A landscape with many valleys, sampled at points; each row gives a point and its height.
A ball rolls from a point to whichever of its 2 nearest points has the largest drop for the distance, and stops where none of them is lower. Distance is the straight distance between rows; heights are no part of it.
nuz: [109 142  66 140 154 183 125 126 103 117 146 127  87 150 122  75 110  81
 102 108 174 183 140 135 133 119 120]  h=19.0
buro: [ 87 145 110 105  99 112 125 205 142  68 113 150  85 132 115 105  76 136
 123  65 138 128 105  93 113  98 100]  h=79.8
Kovu: [113 138 184 100 122  78  96 139 132 140  88 115 172 131 140 152 131 147
 135 111  80  73 123 132  96 145  91]  h=81.0
temi: [160 128 121 129 126  76  93  89 109 187 110 106 138  83 182 115 135 125
 179 141 100 118 166 169 118 187 108]  h=90.0
lifu: [111 143  75 105 164 132 111 193 142 100  83 106 130 122 100  99 104 165
 151 102 114 101  70 142  64 115  66]  h=81.1
soli: [170 140 145 104 109  68 114 110 107 106 115 132 152  96 142 120 142 161
 179 152  49 100 134 145 116 145 127]  h=74.7
fepif: [ 86  95 137 115 129  61 146 135 107 120 152 140  96 153 135 122  73  83
 110  85  74 128 129 149 133 132 178]  h=67.1
der: [150 137 151 139 132 152 129 121 168 148 203 119 136 106 133 147 144  64
 133 140 208  99 165 123 141 145 124]  h=61.0
zapu: [ 76 166  95 124 111  87 118 140 101 141 129 109 140 156 195  91  99  96
  76  74  73 144 129 135 140 170 145]  h=73.1
Dazu: [147  80 161 104 103  83 123  84  89 162 149 105 130 142 158 110 154 104
 148 145 158 140 142 172 130 116 123]  h=60.5
Lekem: [ 96 192 170 104 129 116 163 101 111 142 125  96 185 164 174 125 120  77
 114  88 114 127 157 132 141 146 165]  h=33.3
radep: [ 96 133 170 143 124 105 130 128 163 123  65 159 127 129 120 122 120 108
 141 115  94  77 145  91 147 102 140]  h=38.0
nof: [168 102  86  90 114 140 121 118 124  83  75 107 109 132 111  94 191 164
 179 149 105 114 108 139  87 120 132]  h=65.6
Rig: [ 90 150 138 156 117  57 120 127 107 146 124 168  97 120 153 118  87 145
 132 141  86 151 149 115 164 148 142]  h=78.4
miku: [156  61 139 136  96 119 127  94  67 171 162 126 127 120 152 106 136 109
 129 181 144 152 166 137 167  85 122]  h=58.8
marer: [152  90  94 120  85 132 122 118  76 106 177 145 130 108 174  85 147 172
 118 197  93 109 145 111 154 107  98]  h=60.9
geti: [120 110 157 126 162 127 163 119 136 103 139 133 156 137 105 162 127 158
 108 104 121  82  77 126 107 108 147]  h=57.7
tun: [ 94 105  80  98 160 111  93 184 124  96 116 125 145 136 144 110 131 133
 151  88  63  96  73 139  80 151 131]  h=71.2
Giz: [110 174 176 118 144 111 157  88 126 144 122 167 130  75 157 145  68  78
 148 133 123 146 205 155 151 157 130]  h=75.9
dalob: [128 107 108 144  86 119 110 168  67  80 131 165  79 107 121 101  91 171
 101 162  99 177 148  83 178 102 120]  h=29.0
vut: [ 87 143 101 101 128 153 161 227 138  73 119 160 111 142 105 171  68 145
 120  59 127 156 106  77 127 108 176]  h=33.0
pilug: [105 141 104 120 117 135 113 138 136 127 133 110 128 162 104 105 112 162
 110 112 136 143  88 111  79 125 101]  h=68.4
zuv: [135 133 182 107 168 149 141 134 158 161  69 136 212 118 148 172 182 132
 121 121 186  68  80 138 149 125 123]  h=60.4
kurez: [194 138 158  93  96 136 101  86 130 167 159 116 183  90 127 146 156 126
 172 194 146 127 141 127 112 140 148]  h=77.2
pof: [100 163 147 129 161 106 171  91 130 132 150 139 121  95 177 129  83  65
 113  90 119 114 178 161 148 164 127]  h=77.3
foded: [187 118 118 186 142 139 106  91 134 150 159  60  88 133 135 124 114 157
 152 134 173 132 134 126 112 125 107]  h=87.0
geka: [139 114 134 161 114 167 150 125 130 160 162 146 117 153  95 179 127 107
  81 144 152 163 186 116 146 142 143]  h=5.5
Kud: [105 147 123 133 147  97 148 107 118 114 176 151 118 122 172 120 105 121
 107 111 115 106 145 136 133 160 113]  h=76.0
Zovin: [144 137  70 126 131 167 120 139 153 119 150 109  97 125  72 120  86 157
 127 154 121 149  73 109  74  92 123]  h=72.0
Nol: [ 90 200 193  62 121 127 127 118 127 155 109 101 205 130 182 124 130  35
 152 110 136 126 170 161 138 145 141]  h=36.8
famel: [122 136  74 146 107 151 132 172  95 141 126 128  77 133  94 120  51 152
  91 138 139 203 150  74 107 105 105]  h=30.9
pugas: [100 126 133 112 131  82 164 167 131  52 153 179  94 123 153 136 105 165
 150 102 112 103 128  95 143 131 165]  h=19.7
toli: [165 112 135  91 149 139  88 115 108  79  81 126 138 120 111 119 191 160
 165 126  91  96  98 125  81 132 144]  h=66.9
momi: [128  95 140 115 144 103 163 134 166 128  83 133 173 132 143 151 166 157
 158 145 105  41  98 156 116 109 100]  h=50.4
kuzu: [181  75  83 175 110 198 116 161 112 131 141 124  67 137  78 160  97 130
  96 192 133 184 202 160 141 110 103]  h=15.5
lobuf: [107  97  94 137 123 150 178 159 169 116 100 163 114 132  74 160 101 150
 122 126  89 117  81  91 124  94 174]  h=72.3
nuvat: [146 121 146 190 145  85 119 128 127 117 130 126  76  91  87 135  72 151
 121  91  94 138 109 135 130 132 110]  h=70.7
seru: [132 153  85 142 137 167  95 128 157 157 126 102 127 148 128 115 178 150
 146 156 181 160 103 137 102 135  99]  h=86.0
vikin: [127 144  96 135 144 199 126 122 124 119 148  96 119 153 143  91 160  60
 114  92 199 146 153 117 130 133 143]  h=26.8
bur: [ 84 146 139  84 100  74  75 158 121 135  90 123 133 153 185  94 115 118
 130 117  56 101 150 105 109 156 137]  h=69.1
tivit: [163 117 115 124 116 125  76 137 101 159  90  98 145 127 161 143 215 149
 182 165 150 164 163 133 122 180  84]  h=88.4
zulab: [ 82  89  93 133 126  87 151 148  92 112 148 132  79 164 143  96  83 117
 105  90 122 166 134 141 136 119 134]  h=65.5
tisep: [ 98 109 107 124  86 164 152 147 129 118 118 150  80 162  83 113 120 121
  65 139 172 174 150 107 140  89  96]  h=37.1
Gulo: [100 162 198  86 146 109 146 132 148 134  84 105 202 149 157 144 155  88
 121  85 143  72 135 156 142 122 110]  h=65.8
tigel: [202 148 140 112 107  94 111  72 102 128 145 129 171  86 132 121 154 149
 179 186  91 140 142 143 136 133 145]  h=75.8
nafud: [137 128 143 158 152 140 133 153 119  85 108 146  94 120  56 168 104 159
 114 115 105 173 105 119 126 114 162]  h=12.5
feti: [ 81 172 213  50  96  71 130 106 128 150 115 127 157 139 180 127  65 103
 128 165  94 138 177 125 119 118 121]  h=67.6
Nonim: [150 111 133 117  97 127 146 103  71 108 188 163 129 102 162 123 106 156
  99 182 112 123 171 107 160 120 115]  h=62.5
Vare: [104 138 141 151 126 107 187 120 108 171 156 115 131 166 144 161  80  67
  76  91 120 163 194 151 156 153 151]  h=17.1
kab: [112 148  60 151 160 199 170 183 150 101 133 146  85 151  74 160  87 129
  69 110 138 172 167 119 103 138 124]  h=29.8
pov: [ 99 133  83 123  85  92 108 212 114  98 139 153  63 115 147 108  44 156
 136  72 139 168 120  97 137 118 101]  h=76.8
tisa: [201 129 151 176 142 151  96  92 152 161 155  80 119  93 123 137 120 123
 168 131 163  94 142  98 108 141 134]  h=84.2
Gak: [143 146 190  96 108 122 152  71 110 125 129 158 136 110 124 153 140 131
 128 162 137 137 163 104 137 126 159]  h=72.1
zud: [209 135 137 153 120 149 125  99 184 121 137  91 157  98 111 144 185 176
 160 169 134  83  94 146 133 111 113]  h=47.4
lavib: [152 108 126 152 103 116 126 128  85  87 122 170  71 113 100 112 128 140
 118 172  98 176 163 124 176 110 143]  h=28.1
bub: [104 135  86 124 144 137  88 163 142 133 128 106 167 149 135 111 142 121
 121 100  74  98 100 141  78 172  84]  h=69.8
sos: [ 89 147 124 159 110 126 166 145  88 136 147 118 120 160 156 133  81 108
  44  82 114 173 177 126 169 153 124]  h=22.1
pob: [ 94 154 111 151 112  86 126 142 124 121 136 157 119 138 129 120 106 192
 141 148  96 168 105  95 140 137 155]  h=77.4
pumo: [ 96 162  76 122 167 183 124 136 140 130  92 118 144 138  89  91 124  82
 127  88 146 148  86 121 103 107 151]  h=18.4
Lev: [120 111 141 132 140 106 180 169 117  62 154 160  82 129 126 158  76 132
 112  75 108 105 166 104 127 142 155]  h=26.2
Gugor: [ 69 148 114 135 140  80 130 157 142 115 142 133 130 137 158 111  99 138
 105  81  94 111 106 131 132 158 126]  h=74.5
sed: [ 80 109  88 121 103 110 172 169 154 111 122 146 101 154 106 129  93 167
 128 106 115 144  90  84 101  90 155]  h=69.4
rigi: [100 135 146 142 155 141 153 146 147 115  78 148 166 144 119 128 103  99
 107  77  87  74 111  77 129 103 172]  h=43.1
roni: [139 121 142 101 133  93  80 111  77 134 148 120 149 142 143 134 163 175
 137 162  98 161 109 160 104 162 119]  h=82.4
zunik: [148 135 175  81 149 152 170  99 167 135  70 145 177  87 149 170 186 158
 149 150 163  58  93 143 139 120 135]  h=56.8
teki: [119 144 119 104 104 192  94 114 130 138 128 117 128 153  90 106 145 128
  86 125 164 168  90  96  98 117 129]  h=65.0
vose: [141 121 173 128  94  68 163 119 122 142 151 157 114  80 125 164  41 116
 139 145  67 123 164 133 138 132 136]  h=70.2
tol: [212 127 120 139  77 136 140  91 189 133 126 100 147 103  87 131 193 171
 149 177 127 131  97 133 166  97 144]  h=51.2
tula: [155  85 112 111 129 122  56 125  92 178 155 102 149 114 160  99 178  69
 158 142 152 144 141 157 125 172 137]  h=44.3
babo: [129 110  79 148 107 134 108 124 102 113  94 143  72 117 132  52 108 124
 135 127 120 132 162  99 120 112 103]  h=37.7
Rotu: [102 100  98 101 138  98 116 164 131  95  77 140 137 144 129  96 132 145
 172 117  71  96  80 125 104 103 166]  h=72.5
nagiz: [154 102 148 139 124 143 160 104 180 184 117 127 172 112 106 171 159 132
 147 154 148  98  82 125 140 100 171]  h=78.6
tuzo: [ 90 117 143 123 114  78 142 206 122  76 122 167  65 145 161 158  64 121
 116  79  89 144 186 101 161 135 167]  h=31.6
Koti: [127 136 177 109 176 131 114 110 112  91  70 146 147 117 125 120 160 121
 145 103 115  88 107 115 123 123 172]  h=68.9
fulu: [ 90 152  53 129 146 163 137 190 134 101 127 160  68 122  80 113  68  88
  88 107 121 176 166 127 125 126  98]  h=36.2
Bot: [103 117 100 132 121  80 168 165 156  70 165 166 112 121 128 136 133 172
 159 136 103  83  86 140 144 113 134]  h=26.1
kav: [160 123  91 139 155 160 128 118 157 107 100 109 114 118  80 108 131 161
 159 138 130 117  67 127  98  87 131]  h=75.3
dumet: [123 102 109 154 159 125 169 140 176 127  84 160 165 127 118 146 156 151
 135 157 134  72  54 150 155  83 111]  h=45.6
gapum: [118 147 153 141 102 108  89 108 134 190 124 124 167 135 144 119 148 114
 132 134 138 136 141 114 129 154 113]  h=70.4
vute: [164  75 112 170 115 182 127 132  95 157 188 139 104 124 110 172  97 109
  75 187 120 158 205 124 161 129 129]  h=13.7
tofeb: [134  92 153 132 111  68 141 139  90 124 156 155  77 105 134 163  45 110
 107 104  68 147 164 141 139 148 165]  h=68.8
bipu: [ 94 152  95 135 140 138  98 144 133 132  65 134 115 131  86  71 106 103
 147  94 103 136  99 105  99 109 133]  h=26.9
Rez: [171  90 100 156 101 149  88  93 137 181 199  99 133 132 149 112 129 108
 139 185 136 110 144 128 119 126 110]  h=66.0
dosu: [118 137 197 171 162 117 144 124 160 161 105 144 168 105 103 166 113  93
 123 104 137 100 127 124 159 122 126]  h=29.5
Suga: [145 122  84 111 135 120  87 151 105  94 174 117 129 132 128 125 143 189
 137 155  86 139  79 140  88 166 105]  h=83.6
did: [107  90 154 165 139 117 142 145 140 111 107 163 100 135  72 154 119  72
 122 113  97 113 144 156 157 101 150]  h=67.4
Duk: [ 99 185 122 147 111 139 167 108  96 141 131  97 154 173 171 105 110  94
  78  75 134 138 170 100 148 154 140]  h=28.2
daru: [180 158 179 101 126 124  98 106 118 172 156 106 181  50 150 138 127 107
 202 165 169 130 153 139 108 165 135]  h=78.8
nimu: [150 141  89 135 140 195 100  89 108 119 152 130 112 138 150  98 158 168
 131 183 155 143 133  97 115 137 143]  h=27.5
ketu: [ 96 150 153 142 138 125 126 123 132 122 106 118 119 149 123 108 163 106
 128  91 182 148 131 142 146 127 120]  h=33.7
tori: [120 131 110 128 159 133  89 126 128 168 145 107 171 151 152 166 189 136
 158 149 118 135 129 165  99 200  83]  h=72.2
gagin: [118 152  62  84 112 174 152 155 112 133 130 126  75 139  84 120  80 132
  69 163 179 188 134 101 104  75  85]  h=38.8
Zep: [145 111  95 164 120 101 182 152 184  77 145 147 120 106  85 143 117 176
 139 143  99 103  70 135 147  84 128]  h=32.3
vokur: [ 95 135  75 129 184 154 183 184 142 110 117 107 134 142  80 140  51 122
 100  66 132 140  66 126  91  76 132]  h=45.5
lera: [149 126 168 114 125 104 166 106 135  96 159 153 142 110 102 167 112 161
 134 144  90  98 103 121 122 114 167]  h=60.8
gani: [ 94 140 157 109 147  93 100 188 136 115  77 115 189 146 153 146 112 158
 114  72  69  68  80 117 102 149  98]  h=82.0
bekuv: [ 96 124 141 120  81 144 127 125 108 112 144 138 115 180 129  98 136 100
  51 115 163 153 144 119 146 110 100]  h=32.1
roge: [162  96 109 115 113 165  37 126 117 171 139  88 151 133 138 117 189 104
 167 157 156 150 119 124  93 157 142]  h=41.5
sazun: [121  72  73 125 130 124 117 123  60 115 172 118  93 138 168  79  87 136
 104 132 117 152 129 131 120 118 124]  h=63.6
gure: [168 137 104  99  85 191 113 111 145  87 126 119  76 119  89  98 165 165
 108 167 173 147  81 129 114  95  83]  h=56.9
muzo: [153 104  94 112 123 125 158 103 113  68 114 130  88 141 124  93 150 173
 167 130 122 122 116 123 105 106 163]  h=63.8
fus: [ 85 145 132 123  92  83 119 198 113  89 133 131  84 135 174 131  38 119
  96  26 103 152 141  96 159 144 164]  h=36.3
ruvub: [117 118  98 163 117  89 117 175 112  98 152 131  56 104 119 125  42 156
 112  78 109 156 120 121 119 145 114]  h=73.8
Navat: [133  89 175 145 151 110 175 102 145 133 159 140 117 120  93 169 125  70
 141 117 138 112 148 173 148 110 142]  h=65.7
Ligeb: [100 175 163  58 120  95  94 117 113 153  96 115 178 150 201 120 166  78
 147 137 122 127 192 152 136 168 112]  h=39.2
Veluk: [115 137 100 162 154 165 140 127 153 137 118 124  77 145  82 111 129  96
 132 113 188 172 134 139 134 108 108]  h=27.1
nuvo: [119  94 122 133 132 127 138 140 153 157  69 129 184 155 108 137 129 152
 139 129  93  91  50 107 107  86 164]  h=78.0
ruzo: [ 99 130 123 119 114 147 157  95  79 157 142 134 153 174 165 115 129 109
  80 134 138 167 176  90 155 128 162]  h=33.2
ronu: [ 73 109 117 124  97  79 174 173 125 118 127 130  97 190 125 143  76 140
 108  90 118 165 144  97 129 107 156]  h=67.3
zafit: [199 125 113 125  74 135 105 107 118  63 134 115  97 108 102  91 149 189
 116 159 119 133 112 112 126  95 106]  h=62.0
pamog: [143 141  84 159 158 209 127 142 137  95 160 139  60 140  84 156  97 132
  86 156 156 183 160 127 134 121 109]  h=37.3
nikob: [195 105 121 132  66 145 136  91 133 133 129 105 107 124 107 113 190 153
 144 187 169 163 127 124 163  98 150]  h=54.5
visir: [111 114 122  84 116 118 103 132 129 108  97 126 137 154 141 126 205 135
 139 141 116 111 137 145 103 150  92]  h=57.4
vagef: [142 107 118 140 145 167 128 141 182 192 102 103 183 116 122 157 192 141
 163 149 179 105  56 125 128 120 164]  h=81.4
kufot: [172 128  78 173 135 185 121 137 107  85 180 143  73 115  95 145  94 171
  93 198 124 170 158 105 156 121 102]  h=42.7
Vit: [105 146 136 181 136 135 145 140 137 139 112 119 124 149  93 137  82 119
  88  60 125 146 134  96 124 135 134]  h=11.8
Muvav: [170 114 110 144 134 230 146 120 168 122 133 134  86 116  47 192 123 154
 103 166 121 161  99 118 126 117 179]  h=34.3
Rotus: [159 113 103 107 126 224 141 105 167 110 114 134  72 100  59 141 161 124
 128 158 149 151  63 139 138  92 176]  h=44.4
deton: [178 148 144 149 115 145 179  82 127 119 141 149 110 110 108 165 144 167
 134 179 132 146 167 104 154 124 163]  h=73.7
kebod: [111  99 168 143 143 118 149 161 133  97  63 155  77 163  81 165 112  93
 106  92  88 140 183 148 141 111 172]  h=68.7
rala: [104 168 100 149 171 143 107 138 140 134 149  85 169 147 138 113 136 114
 103  62 109 110  88 159 100 167  97]  h=68.3
Mova: [140 113 100 126 161 161 107 106 118 130 150 124 114 150 114 105 173 102
 153 131 159 160  98 137 110 132 176]  h=32.2
sazos: [138 111 127 148 125 152 121 102 126 183 211 118 133 128 152 135 116  74
 110 149 176 130 164 119 147 137 128]  h=63.4
naba: [184 162 153  82 108 127 172  81 159 119  95 123 181  80 141 154 191 181
 183 179 138  89 135 150 134 133 127]  h=53.3
bar: [143 126  90 114 100 153 100 134 158 146  84 102 135 147 125 153 240 169
 164 172 159 148 111 142 113 155  92]  h=87.4
Vetek: [186 126  94 156 143 202 106  89  99 111 172 120  89 120 133 131 138 172
 119 206 165 181 138 108 161 115 141]  h=34.8
kug: [153 114 148 115  67 149 129 107 152 164 113 113 116 122 115 131 209 139
 144 164 204 149 104 120 152 121 163]  h=57.6
maz: [112  95 158 135 137  63 130  98 115 158 120 112 102 160 127 113 122  91
 150  97 135 144 123 176 137 119 137]  h=62.2
budev: [109 127 120 122 111 180  99 120  72 141 146 119 149 162 162  76 149 117
  61 130 171 166 137 116 148 114  95]  h=27.0
Nade: [117 100 112 160 179 155 172 146 153 114 135 122 137 152  91 162  85 131
  89  87 128 109  74 129 114  93 138]  h=52.6
bezo: [ 99 120  86 160 125 129 147 206 154  86 135 173  71 119  57 157  79 126
 107 115 103 162 136 137 127 127 113]  h=41.2
Gemu: [ 81 168 132 143 125  95 104 119 127 181 112 106 147 153 157  94 129  80
 110  81 114 137 129 152 146 159 122]  h=71.9
Buf: [114 133 110 157 123 128 175 111 143 123 136 153 113 148 108 150 140 172
 127 155 124 152 123 112 136 124 159]  h=75.6
fafid: [ 87 161 172  69 105  72 115 109 119 153  94 122 146 142 197 102  87  86
 132 129  70 112 175 120 130 141 155]  h=68.5
gem: [126 138 141 121 107 179 110 102 157 151 113 134 131 128  88 134 185 146
 123 147 156 156  71 102 124 120 167]  h=61.5
fisin: [104 132 136 106 149  88 100 137 143 185 126 117 182 140 158 154 192  93
 164 144 116 129 131 186 124 174  90]  h=73.0
tof: [ 98 160 222  62 127  84 133 104 151 128 108 141 175 113 134 150  88  88
 154 163 106 109 133 157 130  97 134]  h=66.5
vod: [154 127 134 177 137 127 110 100 114 144 138 104  87 117 148  98 123 126
 134 107 185 138 169 121 137 143  86]  h=89.1
nize: [ 95 147 165 116 119  29 112 115 115 146 107 131 108 118 191 119 102 157
 134 124  94 121 148 160 143 159 106]  h=79.4
bote: [142 100 111 176 151 145 164 123 141 137 186 109  97 151  96 157  90 132
 100 115 126 141 125 122 107 123 142]  h=58.3
Tifik: [140 144 138 110 116 126  97 110 146 150 144 148 156  92 156 116 187  98
 180 166 140  92 174 139 123 174  96]  h=48.3
fikeg: [151 109 137 123  93 108 140 112  97 103 171 162 112 123 117 138  93 147
 110 140  91 130 153  81 125 125 169]  h=63.5
vibiz: [110 156 177 108 118 115 141  94  97 158 145 171 140  97 167 131 101  82
 130 170 163 163 204 150 174 141 116]  h=74.8
tilel: [153  99 154 126  53 108 130  93  93 144 115 134 121 130 137 105 160 142
 125 184 146 151 158 110 170  87 124]  h=57.2
munim: [ 96 165 193 103 133 102 183 112 156 145 131 121 180 126 150 143  97  81
 122  90 130  72 152 147 126 116  98]  h=67.2
diluf: [ 92  88 121 105 121 122 142 146 170 119  83 120 154 169 121 126 169 124
 131 109 112  56  86 130  97 103  93]  h=53.4
nalu: [130 112 113 155 109 118  93 104  82 125 130 158  87  87 176  70 116 115
 112 131 112 120 177 123 163 137 100]  h=42.0
Sobo: [143 123 126 171  91 134  80 110 148 173 159 117 131 131 100 114 129 111
 120 147 141 140 120 110 117 122 107]  h=68.2
Kif: [146  88  92 170 103 164 137 140 121 115 133 155  63 136  76 139 137 116
 116 179 137 189 173 151 167 100 123]  h=21.9
Gar: [203 123 150 165 108 108 118  99 133  82 143 105 103 110  93 109 131 176
 142 133 118 110 113 128 123 105 103]  h=65.1
zilaz: [109 117 101 151 105 145 102 151  61 138 110 149  97 112 132  88  67 155
  80 138 126 187 148  76 157 109  92]  h=20.0
zupam: [ 66 124 121  95 157 123 161 211 141  61  88 155 114 144 126 146  83 152
 126  64 127 121  80  91 146  86 166]  h=25.3
nanor: [126 106 160  89  81 119 114 122 160 141  75 117 142 156 116 138 208 133
 146 137 132  94 105 141 113 114 104]  h=55.9
mup: [117 110 118 167 128 153 123 114  57 160 127 154 125 120 150 120 109 162
  90 168 128 178 183  79 191 123 132]  h=28.8
Nit: [156 165 154  95 124 128 144  95 143 137 103 146 162  83 154 136 178 122
 193 167 159  82 171 118 126 144 134]  h=50.7
lofo: [139  99 129  94 125  64 130 160 135  80  97 138 148 119 136 127 148 169
 182 141  44  63  89 150 110 114 144]  h=73.6
Dak: [ 99 132 104 162 144 166 179 171 153 120 118 153 118 159  84 181  96 135
  84  99 112 154 166 102 115 141 152]  h=23.0
folo: [165 106 151 147 153 128 100 119  95 136 185  93 101 110 169 113 160 112
 145 143 235 141 169 144 154 141 112]  h=90.9
sol: [104 127 111 151 108 101 105 135 138 128  87 145  97 124 128  70 100 111
 139  95  97 109 139  96 119 128 124]  h=32.9
luti: [127 142 114 140 167 126  83 119 115 101 174 148 126 113 117 109 127 135
 125 134  93 136  85 142 117 159 147]  h=85.1
dafon: [148 122 102  85 116 200 134 112 149  97 139 130  60 127  64 123 138 122
  98 151 176 155  69 139 110  86 125]  h=51.3
Sero: [111 141 161 111 142 147 137 131 158 154 108 101 204 154 136 151 185 119
 111  97 164  79  89 149 125 135 103]  h=63.7
zibi: [144 114 110 135 119 155 171 113 171 150  87 139 149 117  93 151 144 186
 140 154 103  98  55  97 115  98 176]  h=75.4
Fuge: [ 61 165 116  99 159 142 138 150 146  99  85 142 182 170 151 124 169 137
 116  98 102  97  87 126 118 136 156]  h=10.5
vema: [131 160 211  73 104 106 121  81 101 151 133 138 167 100 151 126 117 103
 157 162 167 157 166 142 137 133 131]  h=73.5
leso: [110 170 152  98 111 158 117 135 124 126  97  83 181 175 138 109 189 110
  92  70 145 115 118 123 108 148 116]  h=66.1
Sez: [123 146 139 138 182 127 100 112 148 151 165 140 167 107 126 139 133 120
 133 130  96  99  87 149 120 162 125]  h=86.4
vizi: [ 92 155  89  83 142 143 135 198 149  71  88 136 122 123  90 109 103 159
 118  92 141 114  66 109  95  93  99]  h=82.3
Visi: [ 72 135 112  87 161 111 151 195 147  74  86 151 171 156 165 137 129 176
 136  89 110  85  66 101 131 116 147]  h=17.0
Gasev: [107 103 185 130 160  78 144 115 132 146 116 124 136 128 119 136 117  48
 147  88 141 113 129 179 158 104 156]  h=63.9
rute: [ 94 146  70 116 154 150 176 188 119  98 152 118 112 169  88 148  59 136
  93  77 124 182 104 111 102 120 159]  h=38.1
Suv: [121 123  89 127 142 129  76 148 119 147 134  86 148 139 146 157 165 132
 124 115  79 133 118 147  90 212  61]  h=71.1
Kalog: [156 117 171 124 165 121 126 101 153 157 161 119 166  75 127 148 140  70
 182 127 165  90 116 174 126 129 131]  h=75.7
bedag: [124 147 129 135 152 177 163 130 147 126 145 112 129 136 136 136 175  70
 127  91 219 136 162 117 158 143 175]  h=33.5
Febip: [115 138 178  94 125  54 107 117 115 140  86 106 141 131 172 137 148 148
 149 126 104 108 157 161 106 155  72]  h=80.2
Kobi: [152 130  62 111 180 170 121 151 150 114  61  97 117 113  93 110 126 157
 170 131 142  96  69 142  65  84  86]  h=78.3
paz: [125 125 127 182 146 108 154 136 186 130 137 146 149 111 105 141 127 167
 136 143 114  70  74 137 134 113  83]  h=39.4
soz: [123 133 100 136 194 160 114 119 126 131 111 112 150 147 126  96 162  91
 157  80 149 132  99 150 112 135 178]  h=26.7
Dat: [109 130 105 103 122  86 119 114 102 145 176 126 140 112 200 114 105 131
 105 121  88 106 150 151 110 189  98]  h=77.5
dal: [156 115 103 145 109 100  81 107  93 179 100 112 131 113 176  93 169 143
 182 162 124 145 157 146 143 160 100]  h=89.2
Nas: [ 85 162 110 114 160 181 133 140 167 131  62 141 180 144 131 114 199 101
 127  95 158 104  87 124 146 128 161]  h=18.0
vabu: [113  91 109  92  91  75  88 159  71 128 154 131 133 122 208 112 118 174
 104 137  88 113 143 149 118 170  64]  h=78.5
lapav: [138 140 158 140 145 104 106 113 124 130 104 119 122 121 135 121 191 151
 165 122 180 127 129 152 131 140 104]  h=38.2
tani: [160  81  76 126 122 100 119 114  78  91 148 120  94 137 158  80 129 162
 157 143 101 129 128 143 105 128 127]  h=61.4
Bul: [153 112 123  94  94 127 116 102  99  94 143 145 130 129 153 104 186 165
 134 175 117 105 146 126 115 142 103]  h=59.0
Gime: [126 168 202 106 165 128 127  92 119 120  96 161 152  97 125 139 133 102
 156 124 126 106 148 114 141 133 175]  h=70.3
zugag: [125 115 160 151 106 126 175 120 123 179 139 141 133 146 115 188  90  95
  90 126 118 152 223 127 137 145 145]  h=12.3
vumo: [114 134 165  92 142  98 111 140 161 180 140 114 207  97 151 146 153  51
 176 125 167  97 123 190 131 152 118]  h=74.1
Favul: [184 115 156 162 138 182 136 111 128  99 122 126  89 114  49 178 128 152
 112 135 128 155 127 114 124 113 168]  h=23.8
domis: [139 137 121 135 122 122 112  92 118 143 155 152 126  90 192  95 139 119
 140 167 134  86 187 133 137 160  72]  h=45.7
gobo: [125 118  96 128 120 183 104 109  89 138 146 135 134 140 175  85 160 133
 114 162 166 138 160 100 136 129 104]  h=21.3
mopu: [117 133 177 181 141 137 137 129 149 166 109 118 138 146  76 170 110  97
 105  80 150 143 120 123 144 116 140]  h=22.3
daga: [180 126 179 168 123  88 122  90 131 125 143 116 107  75 110 138  95 133
 139 117 102  94 130 134 125 128 105]  h=68.1
Zuk: [111 155  92 159 172 176 124 134 180 173 123  95 166 152 136 132 169 133
 150 118 187 126  92 124 113 137 133]  h=84.1
fivev: [161 115 141 133  88  70 102 104  78 123 178 128 139 121 140 114 129 186
 118 177 102 157 114 153 138 140 101]  h=81.3
Sosi: [146 133 150 162 140 159 152 106 175 132 148 131 117 115 113 142 157 111
 131 124 175  77 154 115 130 124 111]  h=57.1
Fof: [186 141 158 140 143 124 106 106 149 134 125  93 153  95 126 148 192 170
 185 152 140 105 121 150 108 157  91]  h=42.8
gezin: [119 162  96 157 153 172 133 134 136 132 155  68 138 154 126  91  99  74
  86  47 134 120 104 147 110 130 113]  h=65.9
dap: [130 124  99 160 172 163 120 117 146 130 184  94 105 153 118 119  91 100
 105 102 143 130 100 142 100 133 117]  h=62.1
rosiz: [187 136 153 152 118 158 165  99 201 124 150 120 123  85 110 154 167 135
 155 163 178  71 126 127 151  99 114]  h=52.7
zub: [ 87 124 210  95 150  62 139 118 143 130 119 136 149 136 128 151  87  81
 124 124  84  96 114 160 143  95 137]  h=65.4
biba: [129  99 153 111  84  68  90 130  51 148 163 131 137  98 185 104  87 177
  94 147  91 140 127 136 138 138  92]  h=79.7
zozuk: [147 144 168 111 161 114 126 103 101 147 171  98 146 110 182 121 147  99
 137 108 207 126 173 163 129 165 112]  h=92.2
kabu: [179 108 114 124 154 156  74 109 133 136 158  95 143 125 114 125 188 117
 177 158 142 130  88 155 104 137 167]  h=37.2
tefe: [111 130 172 157 168 134 146 139 153 148  61 165 184 131 123 161 109 116
  98 112 120  85  88 102 172  97 146]  h=36.6
puler: [188 137 172 139 141 135 111 100 114 175 169  96 139  72 140 146 102  86
 157 129 188 139 166 112 123 158 169]  h=81.2

Where does a ball stop that starts at each point below?
lifu | nuz
zuv | pumo
Gemu | nuz
Nonim | pugas
vizi | nafud
fafid | nuz
Navat | nuz

Call two points neighbours if one is among the 2 nearest of the other. Go from one point of each pair to the other, from neighbour to neighbour, staying as low as possible. Name the highest point that can't be avoided.
Vit / geka | kufot
Fuge / pugas | fikeg
pumo / geka | rigi
geka / zilaz | dalob
